Each row is a point on a landscape with many valleys, with its height.
From any point a ball rolls to the lowest of the 2 points nearest to it. It stops when none of these is lower. Distance is the straight distance between rows; heights are no part of it.
K_179 (h 55.7): [ 94 123  94 138 108 161  71  81 115 146  84 135 115 148 116 126 138 136
 119  99 146 108 115 111 152 127 115  97  32  68 128  82 108 157  65  98
 149 204 122 157 167  76 154 173  80 110 112]
K_481 (h 47.7): [154 179  98 125 118 154 117 108 112 126 138 151  97 127 102  99 139 112
  91 135 150  81 130 109 112 141 100  53 126 174 151 146 146  77  48 116
 144  79 124 141 143  85  99 103 132  80 108]
K_7 (h 63.7): [170 137  97 157 107  83 198 123 141  99 140 145 174 122  79 156  92 127
 129 139 186 119  89  97 169 117 127 106 164 172 192  85 188  86 125 211
  78 109 125 107 151 152 114 153 110 142 122]
K_393 (h 22.7): [107 183 164  85 168 182 106 123 165  80 112 113 124 132 195 134 138 122
 132 128 127 193  89 118 102  81 141 118 159 111 144 124 141 158 173 111
 125 117  95 101 114 122 119 138 167 155 100]
K_727 (h 48.3): [151 103 120 158 139 107 157 123 142 129  86 144  93 145 156  99  95 168
 136 143 130  69 130 169 137 173 172 139 137 122 124 104 138 153  99  84
 111 178 115 151 155 146  57 119 124 107  63]
K_698 (h 68.4): [ 92  98  65 137  88 112 139 124 157 133 131 170 115 125 102 117 133 152
 119 159 134 130  93  65 121 110 137 183 111 126 178 109 128 105 159 159
  95 170 139 115 112 174 138 133 118 186 129]
K_158 (h 67.7): [ 83 149 142  78 122 123  75 155 168 150 123  66 157 151 130 111 161 103
 172 118 119 124 133 152 122  57 150 181 113 103 142 154 132 127 150 119
  97 116 152 145 128 164 128  94 132 124 131]
K_454 (h 36.0): [135  85  87 140 117 111 138 148 188 164 143 106 163 134  93 124  98 158
 159 121 123  58 149 141 180 111 131 171 141 136 108 186 142 173 133 185
  54 136 126 119  88 143 122 142 178  91 142]
K_125 (h 36.5): [ 60 146 100  95 159 173 105 127 181 118 110 107 158 106 152 153 159 109
 119 168  87 127 146  68  39 102 116 120 125 123 120 140  94 117 118  59
 157 161 147 146 144 145 147  99 132 160 155]
K_457 (h 60.6): [136 117 119 112  76 150 167 136 144 140 171 161 141 126 133 141 122 136
 116 139 136 151 123  76  98 153 132 130 183 194 166 126 133 120 137 164
 156  98 144  99 139  73 108 149 127 126 151]
K_843 (h 25.1): [121 161 158 115 186  78 135 131 111  87 117 103 113  65 122  99 130 111
  97 132  93 147 157 114  93  97 107 121 120 123 113 148  93 100 182 141
 179 114 108 116  79 111 159  84 160 183 197]
K_379 (h 50.6): [116 142  94 123 153 105 121 127 157 133 139 158 109 135 100 145  83 183
 105  95 161  54 149 133 187 100 121 107 130 149 128 106 171 140 116 177
  96 163 137 100 103 116 101 175 173 105 128]
K_378 (h 59.5): [202 139 170 169 125 128 181 101 119  86  80  95 124 100 130 103 118 154
 120 153 157 195 108 150 151 217 139  89 137 105  89 141  95 171 129 138
 128 157  96 143 142 131 135 106 125 135 103]
K_928 (h 65.1): [ 39 170 115  83 102 149  52 133 173 134 103  99 116 153 110 144 164 140
 138 102  81 129 133 118 116  47 121 179  74  69 144 160 129  79 146 126
 134 117 176 143 111 162 170 110 134 121 154]
K_951 (h 74.2): [125  70  75 145  84  70 161 163 177 145 110 100 169 138 137 106 138 114
 186 170  94 131 148 163  97 194 130 141 174 115 103 166  73 149 135 154
  80 156 206 150 117 164 132  90 102 154 182]
K_890 (h 40.5): [ 96 109  74 137 121 186 102  95 148 118  98 127  90 121 121 147 118 154
  85 116 162 135  82  92 187 114 133  91  96  89 152 116 152 155 130 161
 123 144  79 119 115  90 164 175 148 172 118]
K_356 (h 63.0): [177 140 144 180 142 147 138 110 113 112  76 136  65  93 106  66 124 153
 103 141 139 137 116 141 140 176 135  92  98 111 108 129 107 153 151 100
 126 147  60 138 108 134  95 112 158 126  93]
K_349 (h 54.3): [141 161 124 123 205 164 123  95 120  80 163  88 114  98 149 142 115 141
  77 120 158 164 102 100 130 123  83  83 128 152  86 187  94 164 108 141
 125 117 110 106 103 110 165 155 167 141 108]
K_469 (h 26.2): [141 105 138 159  90 124 150 137  81 132 128 115 152 117  90 121 161 112
 151 120 133 159 114 199 121 125 143 171 127  86 115 171 130  83 147 132
 109 113 134 117  93 166 160  87 108 146 161]
K_5 (h 40.7): [124  91 118 140 144 118 144 163 115 138 111 122 131 138 182 128 125 131
 151 124  97 105 151 218 134 165 127 148 195 121  94 136 124 128 135 118
 106 131 156 100  70 156  97  95 115 121 130]
K_751 (h 30.4): [149 147 123 104 126 114 149 170 192 153 123 134 165 185 131  98 150 122
 178 184 104 141 126 132  93 159 102 163 135 137 146 140 100 145 137 128
 122 148 173 168 156 196 124  98 137 114 100]
K_431 (h 63.8): [121 100 182 108  87 148 151 147 132 153 170 130 168 101 151 157 134 120
 150 108 139 159 128 121  78  92 188 164 203 171 132 147 159  98 157 122
 150  91 143 105 139  97 102 124 124 126 155]
K_434 (h 28.1): [ 91  77 144 114  88 102 130 166 138 177 106 110 149 148 117 152 133 129
 136 139  73  96 196 133 142 143 108 166 107 139 137 112  92 135 116 127
 155 136 184 149 143 140 141 116  99  93 189]
K_391 (h 21.3): [ 87 112 124 127  53 195  78 144 140 186  90 109 146 127 121 191 147  91
 146  94 132 115 125 135 164 102 171 117 107  73 162  90 184 124 118  99
 148 108 124 164 181  75 150 165  92 115 138]
K_18 (h 29.5): [104 194 167  71 147 164  89 108 107  76 109 127  87 123 221 121 140 125
 110 137 122 165 114 146 105 137 126 100 153  91 113 113 111 130 117  91
 146 139 122 105 113 134 100 114 135 151  83]
K_213 (h 64.2): [ 65 119 127  90 127 171  70 113 120 142 155 152 106 104 155 171 115 129
 111 102 107  82 154  99 129 101 129 101 117 125 122  95 135 152 110  85
 132 140 108 109 120  97 116 179 154 128 150]
K_74 (h 48.2): [171 204 185 110 198 116 163 128 141  97 142 139 157 195 135  84 119 110
 141 148 131 148 110 103 125 104  89 133  98 168 186  92 144 136 136 141
 164  69 111 124 146  95 126 122 120  94 102]
K_109 (h 55.4): [118 125  97 135 113 127 136 169 137 126 198 103 119 150 104 104 194 146
 130 136 103 169 107 121  36  84 125 165 164 164 123 229 105  90 152 103
 128  97 160  94  76 142 154  86 153 125 151]
K_292 (h 30.2): [121 111 146 142 122 152 153 141 118 108  80 106 119 136 183 130 142 160
 104 113 188 175 120 163 162 154 166 107 187 134 150  92 147 183 141 117
  98 140 100  72  97  83  74 126 121 143 122]
K_889 (h 56.9): [ 66 108  96 108 106 118  57 114 112 122 144 111  29  93 151 123 112 147
 107 111  72 102 142  99 134  90 155 151  77  82 134 162  92 121 148 122
 112 107 157 165  99 153 109 170 155 137 112]
K_960 (h 48.8): [193 160 140 129  91 128 168 126 104 108 174 148 128 178 149  36 123  90
 129 174 111 120 118 128 109 157  87 145 111 160 189 137  96 138 111 126
 112  46 108 137 114 122  88 105 122 113 115]
K_780 (h 13.9): [114  94 120 162 111 195 121 151 125 179 115  94 186 120 117 170 138  76
 144 100 112 100 127 173 166 110 145 115 141 108 139 145 180 124 131 100
 136  75  95 141 126  77 167 145 113  99 172]
K_140 (h 38.6): [ 73 141 123  71  98 170  87 120 129 138 125 104 119 129 144 141 148  90
 113 140 106  98 130  87 119  67 141 152  88 101 196 105 174  73 102  83
 177  60 109 144 150 105 127  94 101 133 143]
K_154 (h 36.7): [149 199 139 103 145 142 141  71  61  69 112 152  77 133 198  87 119 120
 108 145 138 159  98 148  89 177 115  86 124  92 115 110 108  94  74  91
 158 122 133 124 139 110  84 105  91 149  63]
K_155 (h 37.1): [153 120  93 168 140 119 151 183 182 154 177 129 182 187 107 101 166 100
 183 162 117 151 110 124  94 120  98 129 145 179 126 159  78 174 152 122
  58 122 165 141 115 174 145 143 145 117 107]
K_16 (h 58.5): [109 158 128 150 171 157  93  96 133 120 107 124 151 168 149  96 141 117
 138 120 139 131 108 102 109 117 128 121  52  91 145  92 111 176 109  92
 167 174 124 163 180  21 164 141  82 114 128]
K_721 (h 54.5): [149 117 138 142 181 115 139 156  96 140 153 126  56 140 111 124 163 122
  85 147 156 171 103  93 171 143  89 123  99 194 155 116 122 132 139 118
 142  85 107 135 120 172 148 121 118 126  77]
K_858 (h 43.2): [117 143 172 105 142 123  75 100 117 129 111  98 156 115 102 175 142 122
 148  91 182 130 141 172 122  66 160 160 101  86  65 135 142 110 101  87
 116 162 156 144 162 156 137  87 106 112 143]
K_33 (h 21.8): [138 116 136 142 163 103 184 164 205 126 137 107 180 153 154 106 122 132
 163 167 117 125 124 105 117 108 166 158 149 183 157 115 113 195 166 112
  96 127 132 142 144 138  81 136 141 110  93]
K_56 (h 47.1): [170 159 164 139  92 178 111  98 148 101  76 115 143 126 106 134 140 155
 126 126 189 191  93 140 168 143 114  74 132 102 119 105 148 184 131 169
  76 145  38 102 123 126 119 154 155 129 101]
K_412 (h 71.2): [144  66  95 140  69  65 155 128 147 130  94 103 134 111 135 139 109 142
 161 138 117 139 134 156 172 224 160 130 180  84 106 150 115 153 125 181
  81 174 178 153 138 170 156 125  96 133 138]
K_903 (h 4.2): [144  76 176 118 114  97 149 138  80 114 138  98 129 111 125 163 132 139
 120 115 169 176 128 171 199 132 153 148 172 129 112 135 149 146 165 162
  78 116  99  99 102 176 150 125 145 160 130]
K_578 (h 66.9): [109  60 106 161 104 121 132 167 169 180  98 147 148 146 121 166 125 164
 166  99 101 120 157 167 115 166 175 172 184 125  80 153 156 120 149 122
 120 176 214 143 151 117 121 123  91  86 146]
K_861 (h 45.0): [161  76 122 149 124  69 132 179 142 161 104 120 113 126 160 103 102 119
 164 119  94  72 161 188 140 173 158 122 181 141  88 101 120 152 128 135
 102 147 143 149 133 146  46 127 117  91 108]
K_2 (h 45.3): [168 188 131 118 134 137 143 143 184 124 131 155 139 155  56 107 156 170
 155 122 122 165  96 120  70  96  98 156 151 139 140 172 167  63 168 150
 151 120 116 105 120 190 141  91 176  99 105]
K_615 (h 34.4): [ 94  62 137 129  89  88 103 204 161 210 153  95 142 154  92 116 157 130
 172 120  88 112 186 128 118  98 161 162 107 153 120 135  96 161 176 137
 117 136 185 171 140 119 112 132 134  98 153]
K_827 (h 64.0): [142  90  87 189 139 121 167 146 142 149  82 162 150 170 123 134 126 170
 145 125 107 120 143 190 137 219 109 141 138 112  95 144 121 140 112 125
 133 183 202 136 139 111 160 105  86 101 147]
K_739 (h 13.8): [141 147 167 135 224 109 134 107  95  97 133 141 107  92 104 133 116 151
  76 106 120 136 148 106 127 115  91 108  98 146  90 121 131 119 155 144
 194 136  85  88  96  76 171 111 155 155 179]
K_523 (h 39.0): [125 146 169 123 119 115  88 102  90 130  83 138 135 121 107 156 129 135
 135  67 176 125 158 179 130 134 156 112 101  85  84  87 153 109 105  93
 151 187 147 129 173  93 119 110  93 103 160]
K_913 (h 54.2): [ 86  82 123 100 115 124  90 126 170 128  98  77  53  92 173 144 108 166
 111 132  92 128 140 119 138 132 170 146 131  95  92 172 100 152 140 126
 115 138 157 171 130 175 101 137 167 126  97]
K_593 (h 66.0): [132 115  60 153  89 107 188 122 172 108 142 162 186 147 111 141 110 134
 155 164 160 127  97 102 127 143 136 142 179 149 184 111 153 117 136 175
  63 161 151 119 147 170 133 150 106 157 124]
K_684 (h 43.9): [127 127 146 126 101 185 104 108 133 121 106 128 105 153 133 128 110 173
  89 119 184 140 110 116 178 141 122  69 119 124 145  76 152 190 115 170
 110 154  41  81 105  67  90 191 168 142 108]
K_533 (h 41.8): [212 177 160 161 164 140 206 148 132 115 127 150 168 201 135  90 117 128
 133 160 119 142 117 159 125 164  82 135 146 183 181 132 142 127 132 130
 148  66 107 118 127 103 100  99 124  85  98]
K_66 (h 47.8): [132 172 148  65  78  90  88 116 118 133 150 149 135 136 133 155  77 141
 141  89 158  89 152 144 177 117 125 120 135 119 131  80 157 141  89 195
 109 143 140 116 146 125  92 184 143 110 117]
K_631 (h 34.8): [117  96 139 135 137 152 125 153 122 155 134 105 168 163 158 166 156 132
 160  96 123 149 120 208 122 127 145 185 179 109  75 188 140 105 115 114
 106 118 179 101 100 154 150  89  95 114 132]
K_557 (h 71.5): [118 121 140  80 158 122 137 145 149 156 200 131 177 140  78 143 139 151
 128 125 145  94 156  88  66  38 118 190 128 193 132 153 148  87 127 109
 143 111 142 109 132 161 110 109 165 119 142]
K_568 (h 70.6): [108  68 103 160  83  76 173 144 140 135 104 124 138 146 121 107 129 151
 132 144 142 144 114 137 177 141 176 195 121 106 189 110 131 135 165 150
  94 156 150 144 128 137 138 116  86 168 148]
K_35 (h 60.7): [157 115 147 177 149 130 161 133  99 137 121 156 123 160 116 126 130 174
 106 116 139 153 143 177 139 189 106 133 135 149 106 139 126 139 124 140
 152 148 152 107 122  72 141 111 114  86 146]
K_195 (h 38.7): [147  70 128 134 118 112 140 197 178 200 153 117 151 169 107 102 124 157
 167 120  96 102 156 145 137 128 145 187 157 182 126 178 129 167 169 160
  87  97 155 126 102 123  86 128 160  78 128]
K_617 (h 67.3): [120 142 126 147  99 167  70 162  89 172  85 136  93 131 106 131 169  89
 135  91 123 107 135 183 175 157 102  67 110  93 140 104 150 130 125  98
 123 109  83 137 104 132 146 153 135  88 124]
K_116 (h 34.0): [117 175 124 109 153  80  95  98 125  93  91 145 100  64 110 112 104  93
 104 110 101 122 131  81 108  97 127  99  90  93 127  88 136  94 165 146
 167 142  96 126 132 106 145 122 131 192 175]
K_73 (h 55.0): [ 96 112 105 145 113 118 110 157 127 173 114 139  89 128 127 150 111 127
 120  83 105  68 171 141 165 147 157  94 152 131 138 116 165 104 124 133
 157 118 187 148 138  44 104 143 112  81 144]
K_565 (h 30.8): [148 142  71 174 148 121 172 109 156  97 105  90 136 106 119 126 118 130
 126  95 160 123  99 181 131 138 150 100 200 135 110 199 175  78 102 152
 131 110 181 123 130  85 134  86 109 109 142]
K_458 (h 37.3): [142 132 123 131 137 139 150  89 103 102 126 108 111  93 140 140 106 117
 104 114 174 122 107 155 153 128 145  98 166 124 115 145 166  86  89 133
 148  96 133 140 145 107 119 113 117 123 120]
K_922 (h 42.9): [117 140  77 128 155  87 136 119  96 130 131 139  85 125 130 101 129 102
  83 145 137  52 154 130 138 149  94  73 121 166 140 121 110  92  56 100
 136 127 174 143 132 120 107 104 111 119 122]
K_633 (h 35.9): [124 134  78 161  99 182 109  83 159 119  99 159 106 109  82 138 143 165
 120 114 139 180  75  72 126 148 102 103 102  94 108 154 128 121 145 171
 142 161 120 127 130 109 191 150 139 131 118]
K_516 (h 28.6): [ 56  97 118 116 115 184  90 117 159 138  85  95 152 117 155 160 141 120
 112 160  63  96 153  85 106 111 113 139  70  97 124 128  77 145  89  64
 159 130 124 170 149 141 162 120 118 126 154]
K_824 (h 53.3): [176 184 150 100 144  67 172  90 132  84 135 120 144 143 132  89  83  91
 117 157 160 109 105  80 157 110 107 124  91 162 181  76 139 117  93 177
 157  90 112 149 190  99 105 132 105 134 107]
K_98 (h 57.5): [114  94  99 140  95  89 172 146 133 137 145 126 126 106 139 129  87 131
 111 115 137  89 155 121 163 154 157 113 180 177 152 124 141 125 125 172
 130 120 187 124 136  60  96 147 107 120 162]
K_722 (h 15.3): [158  62 163 135  95  59 174 137  78 116 150  91 122 101 104 100 135 133
 130 159 145 177 131 157 150 145 155 183 129 126 113 165  92 139 159 153
  76 110 141 137  95 184 136  84 116 177 139]
K_799 (h 62.6): [ 55 165 100  85  84 157  31  94 128 125 105 144  91 125 134 142 152 119
 129 101 111 130 102  96 106  61 139 164  48  46 149 119 124 103 123  95
 115 138 136 142 120 162 141 136 114 155 120]
K_384 (h 19.4): [ 78 108 124 136  83 158 108 119 154 156  86 148 144 156 132 133 122 157
 130 127  66  92 166 127 108 161 124 148  74  99 115 122  83 162 106  97
 155 179 162 140 148  83 138 135 114  85 178]
K_871 (h 50.7): [159 145 111 144 184  69 146 145  79 122 127 165  76 141 116 120 135  78
 111 150 106 138  97  87 169 162  81  78  96 160 159  62 120 113 125 131
 173 116 111 147 151 183 174 155  98 151  71]
K_176 (h 15.0): [106  80 161  89 159 127 135 141 115 117 109  85 119 113 141 186 146 163
  82 146 147 154 150 140 192 149 107 125 139 121 113 125 123 160 123 124
 119 148  91 103  97 201 164 107 149 160 130]
K_459 (h 62.4): [ 95 105 156 101 128 151  54 113 119 135 111 127  63  77 148 165 121 140
 103 104 105 127 154  87 116 101 166 119  75  93  84 106 108 161 143  71
 151 160  81 148 134 146 118 178 160 145 121]
K_887 (h 69.0): [107 112 129 117 152 144 123 181 123 169 208 129 169 163 139 145 167 116
 163 128 126 109 180 132  31  82 132 143 184 201 127 140 126  95 123  67
 131 120 157 103 123 137  91 103 131 103 145]
K_957 (h 43.7): [107 131 125 125 144 122 121 148 159 139 127 121 183  79  90 156 165  72
 156 149 107 123 153  99  71  98 123  92 145 138  97 117 119  87 140 103
 158 156 139 145 159 163 164 106 125 153 173]
K_596 (h 32.7): [187 133 110 165 150 139 211 134 143 123 120 122 199 181 139  86 117 100
 128 183 132 106 117 146 126 182  76 127 123 162 159 143 113 150  82 125
 139 100 123 141 151  89 141  90 105 117 141]
K_579 (h 25.8): [118 126 120 159 131 189 159 149 102 156 103 179 162 192 160 128 140 114
 115 157 103 111 130 134  81 184 101 102 138 143 182  75 137 104 112  84
 192 133 109 121 154  37 122 123  76 117 146]
K_252 (h 26.9): [101 118 104 114  31 125  90 149  91 179 132 117 124  90 110 166 153  54
 145  97 147 101 141 127 146 117 181 101 128 104 171  79 155  76  95 102
 111  91 163 172 171 109 100 157  60 136 139]
K_45 (h 32.4): [ 99 143 112 108  71 150  80 132  75 151 140 133 107 103 121 127 157  56
 136 108 111  74 156 132 104 101 148  88 115 102 164 106 161  41  82  76
 148  49 130 156 135 105 103 104  97 125 157]
K_782 (h 73.7): [143 113 133 125 117 147 152 112 160 132 179 158 189 121  60 150 136 187
 121 119 183 143 121  69  76  65 143 179 143 184 113 161 146 123 124 132
 110 156 112  86 135 138 124 128 147 130 143]
K_218 (h 52.8): [ 83 112  78 158 131 126 102 117 119 152  98 157  91 140 105 145 107 169
 106  76 129  57 148 149 186 133 141  91 101 105 117 104 153 133  95 123
 122 182 162 138 129  77 119 175 138  94 125]
K_419 (h 40.8): [113 127 138 100 146 109 134 106 104 104  79 143 115  89 121 167  95 117
  99 128  89 124 127 112 160 133 105 110 116  80 123  82 161  77 146 173
 208 137  96 129 151 133 202 135 127 177 164]
K_27 (h 54.6): [152 150 126 143  90 129 158 149 122 133 198 159 145 186 121  84 160 125
 149 142 121 189 103 138  74 141 102 183 138 157 163 176 106 121 160 137
 118  85 156  88  98 116 146 117 118 118 135]
K_255 (h 60.5): [155 137 150 104 105  78 170  90 119 106 139 146 137 104  74 138  82 151
 106 134 176 148 123  64 157 119 115 129 123 149 151  78 171  96 135 223
 144 126 100  86 138 117 129 125 117 165 158]
K_351 (h 58.4): [162 147 139 148 112 132 144 156 117 152 184 134 177 169 149 120 126  79
 181  99 126 154 101 184 120 135 120 157 165 141 150 175 134 115 146 150
 103  61 169 123 126  88 147 121  87  91 134]
K_753 (h 29.2): [124 155 125 124 155 143  88  97 131 116 127 133 100  98 115 131 118 131
 120 112  96 156 101  90 131  96 108 148  56  77 113 168 116 119 160 155
 155 121 121 143 116 142 201 143 139 140 128]
K_455 (h 21.1): [106 165 126 128 117 160  79 115 108 119 129 162  83 143  96 114 166 161
 114 108 105 139 127 133 109 112  86 141  83 101 120 158 128  95 134 127
 137 126 122  99  76 131 156 106 159 110 145]
K_49 (h 50.5): [158 144 146 136 165 184 116 117 149 109 121 104 151 123 133 149 139 124
 125 128 164 160  97 134 158 138  92  59 146 152  98 143 138 185 112 139
 107 116  71 121 129 133 146 166 178 108  92]
K_130 (h 2.6): [115 138 145 100 102 183 106 165 164 184 114  93 226 159 140 163 130  97
 171 105 113  86 152 163 130 110 119 152 141 112 134 151 164 123 102 117
 126 102 127 129 149  92 129 107 103  82 165]
K_815 (h 34.7): [120 101 161 143  97 150 118 119  83 139  97 142 112 121 167 148 121 133
 138  87 157 142 131 181 147 155 193 132 148 105 122  93 155 145 129  99
 137 139 110 131 147  69  92 135  93 114 131]
K_899 (h 53.5): [160 136 197  82 115  50 128 128  95  98 143 102 123  85 139 130  97 104
 133 138 130 158 135 108 162 133 119 133 123 112 121  88  99 147 161 185
 119 140  88 128 129 202 142 157 138 175 121]
K_807 (h 59.7): [ 64 127 127 101 130 135  22 123 117 118 102 104  52  69 137 151 146 124
  95 103  68 155 136  67  80  70 147 136  55  67 124 138  90 106 167  90
 142 100 108 154 100 151 141 130 140 176 142]
K_531 (h 48.4): [145 110 101 152 152  83 142 135 117 126 169 149 143  98 111 133  95 105
 146 146 118  72 146 135 131 122 118 105 152 151  94 119 115 137 128 141
  96 155 127 132 116 191 124 170 165 148 132]
K_724 (h 15.1): [ 99 160 156 122 204 130 133 161 201  95 107  84 174 137 186 117 145 123
 158 156 128 168 103 106  97  78 181 158 142 116 145 124 110 180 190  79
 106 148 122 145 143 133 111 112 133 159  88]
K_112 (h 70.0): [ 87 120 129  99  90 112 119 170 144 148 103  87 141 157 166 127 152 121
 136 135 144 135 127 161 187 127 152 177 142 124 189 115 151 150 146 143
  94 119 148 131 120 131 114 123  99 133 121]
K_186 (h 43.8): [158 198 111 132 146 111 138  89  63  70 156 169  68 112 153  50 130 112
 130 149 110 145 109 141  43 143 136 123 116  85 124 150  95  60 116  78
 135  93 139 138 114 137  86  76 115 149  88]
K_132 (h 53.6): [179 149 114 135 110 164 157  76  97 113 134 134  98 137 132  59 107 115
  95 175 125  91 105 126 125 184  84  97  98 138 133 162  98 114  54 114
 149  76  91 155 140 120 101  98 128 116  96]
K_315 (h 41.0): [139 127  80 179 116 144 126 154 126 144 173 147 117 142  98  93 176  93
 146 149 137 131 102 112 106 128 110 107 114 163 164 137  99 145 142  99
  80 101 120 146 103 159 129 142 129 123 101]
K_168 (h 75.9): [166 103 167 136 158 161 175  94 139 107 178 164 171 150 109 138  97 197
 119 145 151 167 108  80 111 100 120 188 118 168 113 139 129 171 150 152
 134 145  84  84 129 107 137 155 164 135 109]
K_582 (h 43.6): [161 178 179  75 125 120 116  97 110 121 136 129 131 145 158 128  84 120
 135 110 136 106 136 154 157 128 110 133 126 124 127 120 159 116  83 159
 158  97 137 153 168 107 102 132 123  77  98]
K_962 (h 56.6): [169 174 144  97 144  44 120 101 117  78 123 128 111  86 107 138  75  93
 116 116 145 118 109  76 186 108 114  66 100 121 134  39 136 136 137 197
 115 142  55 116 140 177 132 188 145 177 116]
K_644 (h 49.9): [203 192 155 134 151  64 160 105  94  59 147 135  74  99 145  64 118  92
 134 175 114 190  99 106  79 146 118 129  95 114 117 132  67 103 142 135
 129  94 131 148 127 181 103  98 113 176  75]
K_157 (h 46.7): [138 160 118 155 162  86 146 140 112 104 106 170 122 115 124 136 121  76
 136 128 110 133 100 112 159 150 106  65 138 128 150  58 146 106 166 165
 163 140 125 127 142 129 184 168 103 160 131]
K_653 (h 58.0): [123 154 104 130 171 133 130 101 153  72 143  94 124 112 172 122 117 163
 120 130 156 182  98 125 103 116 141 142 152 128  81 193  89 171 121 128
  61 152 162 106  95 140 125 130 148 146  92]
K_259 (h 44.3): [ 91 118 157  82  97 174 100  97  78 134 151 138 123 151 152 163 116 117
 115 120 114 111 121 147 150  71 124 192  91  84 164 118 174  78 100 120
 163  78 112 117 124 137 139 124 114 135 132]
K_587 (h 51.1): [150 148 111 142 181 109 171 157 159 100 168 126 145 109  89 134 158 159
 129 140 122 166 108  99  41  80 125 145 176 179 103 191 126  82 167 124
 150 126 144  90 107 172 156 101 171 153 129]
K_135 (h 57.0): [113 114 145 108 135 111  87 148 127 128 138 100  64  75 170 132 127 107
 150 125  89 154 136 136 107 122 168 106 175 115  87 148 111 124 183 137
 136 104 147 165 123 171 105 144 167 125  92]
K_415 (h 24.2): [ 99  82 146 128 157 166 140 110  87 105  94  95  98 132 179 140 135 166
  67 153 154 155 131 146 180 170 124 116 130 123 127 102 111 185 118 112
 138 155  75  92  89 102 129 125 120 169 132]
K_731 (h 51.2): [123  74 122 138 114 169 117 104 150 140  79 112  80 108 146 147 116 177
 122 131 145 103 117 150 161 144 190 151 137  98 109 145 155 152 120  84
  97 156  91 153 143 170  82 132 151 120  71]
K_937 (h 15.7): [108 104 128 125 114 175 140 146 107 167 107 118 197 174 178 149 121 102
 125 139 118  66 167 168 117 153 111 144 141 136 160  94 135 146  79  87
 149 125 104 124 150  51  98 116  84 100 165]
K_681 (h 30.7): [106 122 111 117 139 149 114 115 145 127 175 109 150 121 114 123 107 144
 125 108 119  81 147 133 141  90 111 156 121 147 105 202 125 145 109 149
 105 103 131  99  81 111 143 135 178 106 168]
K_284 (h 29.4): [130 150  93 149 125 107 137 132 125 120 130 181  74 154 109  82 134 155
 120 139  88 125 122 132 111 162  97 132 107 125 136 150 108  88 140 140
 144 141 182 134 112 153 149 111 134 122 101]
K_482 (h 60.1): [106 141 169  61 154  87  97 151 116 121 181 109 120  80 178 132 113  85
 154 120  84 138 168 115 117  79 124  99 177 152 111 117  84 145 188 159
 141  96 130 121  95 154 110 164 182 151 151]
K_383 (h 38.5): [149 171 138  98 110 140 143 142 183 124  82 132 151 142 111 128 155 162
 151 156 140 176 117 139 100 166 102 139 168 109 129 149 143  98 137 151
 120 156 145 117 135 197 142  89 143 113 105]
K_436 (h 58.6): [101 152 115 118 122 157  71  90 105 128 117 121 166 141  98 144 153 127
 127 105 173 141 122 129 140 111  96 111  72  96 105 116 115 153  84 125
 100 174 118 111 116 105 170 147 111 125 157]
K_243 (h 20.9): [167 123  84 168 182 123 208 106 159 103 148 122 166 144 141 120  99 141
 118 150 139  97 120 138 105 147 123 146 170 169 113 169 140 120  82 134
 152 122 180 137 159  80 121  89 109 122 134]
K_939 (h 49.2): [123 128 192  58 121 117  98 126  75 131 175 125 121 118 142 131 118 105
 126 125 114 136 138 130 158  85 123 181  95 112 134 103 132 116 143 137
 143  86  92 122 109 178 132 139 150 150 123]
K_28 (h 68.9): [136  52 131 136  84  87 133 158 159 166 117 106 144 116 106 174 138 161
 161 111 156 159 151 148 143 168 174 126 209 139  96 151 151 139 150 166
  73 156 173 135 142 160 110 118 110 102 133]
K_765 (h 65.4): [132 127 105 182 125 138 119 150  93 146  75 123  82 105  84  77 164 104
 111 109 153 103 135 175 153 165 146  61 108 113 150 103 125 138 131  77
 104 125  69 133  78 135  90 120 146 115 129]
K_251 (h 55.3): [187 138 166 142 121  97 158 101 111  92 135 119 117  91 159  88 102 112
 152 164 115 170 128 143 100 180 154 134 143  96  72 147  69 148 134 125
 121 142 135 157 144 160 110 114 129 151  98]
K_335 (h 66.1): [115 121 150  99 146 124  81 115  81 140 191 156 116 129 168 132 103 100
 132 122  78  71 166  95 107 125 114 110  84 130  95  93  72 179  95  72
 143 162  97 139 136 130 126 196 136 112 119]
K_173 (h 66.5): [122  89 176 131 130 153 121 148  92 161 188 140 162 127 140 157 168  96
 145 134 136 171 148 127  73 121 148 137 155 182  93 128  97 138 144  75
 139 130 138 117 140 126 125 125 112 130 134]
K_773 (h 47.6): [120  92 137 137 132 144 109 140 148 166 120 111 183  94  84 198 151 106
 147 103 147 106 159 136 124 111 152 106 152 126  79 116 163 112 105  94
 131 163 146 159 177 152 150 124 106 108 166]
K_156 (h 23.8): [131 103 139 147 163 157 137 104 126 128 161 135 130  96  90 165 104 155
 101  84 137 110 142 125 137 107 116 117 127 148  90 165 164 127 130 153
 164 125 123 101 124  66 169 148 176 104 170]
K_91 (h 57.1): [160 180 136 102 100  72 135  91 112 115 130 150  94  95 104  88  82  98
 109 144 125 125  98  47 171 119 108 112  81 137 169  64 130 116 125 215
 153 100  81 119 149 104 136 156 109 166 132]
K_87 (h 44.8): [156 147  78 168 183 128 130 106 134 120 174 168 129 150 104  96 116 130
 136 149 119  72 122 116 120 118  88 123  92 151 115 155  90 140 126 111
  86 148 111 139 104 179 135 149 174 115  96]
K_362 (h 57.4): [135 104 130 166 160 138 152 158 138 141 128 125 105 145  93 146 170 163
  94 123 179 183 113 125 166 144 111 120 142 181 128 149 146 144 146 131
 131 139 134 110 115 132 169 113 138 108 109]
K_570 (h 78.0): [179 144 176 175 190 144 173  97 110  98 158 165 128 149 119 109 116 147
 107 151 149 157 111  72 108 120 126 121  95 182 115  93 122 174 143 102
 149 133  63 102 135  90  92 134 136 126  96]
K_778 (h 36.9): [112 125  68 142 128 113 169 107 104 112 108 177  93 154 133  97 107 138
  77 149 113  90 114 118 141 183  84  95 114 130 155 120 126  81  91 156
 162 132 151 113 129  97 136 134 114 147 126]
K_821 (h 51.5): [155 122 133 138 137  94 128  96  84 113 128 171 132  79 115 145  94 112
 128 115 148  92 135 125 118 124 142  90 121 113  93  48 132 141 121 100
 122 182  58 108 135 167 108 174 137 169 132]

For each start below, name the point where the ball stops.
K_98 => K_243
K_412 => K_739
K_568 => K_243
K_482 => K_130
K_765 => K_724
K_962 => K_130
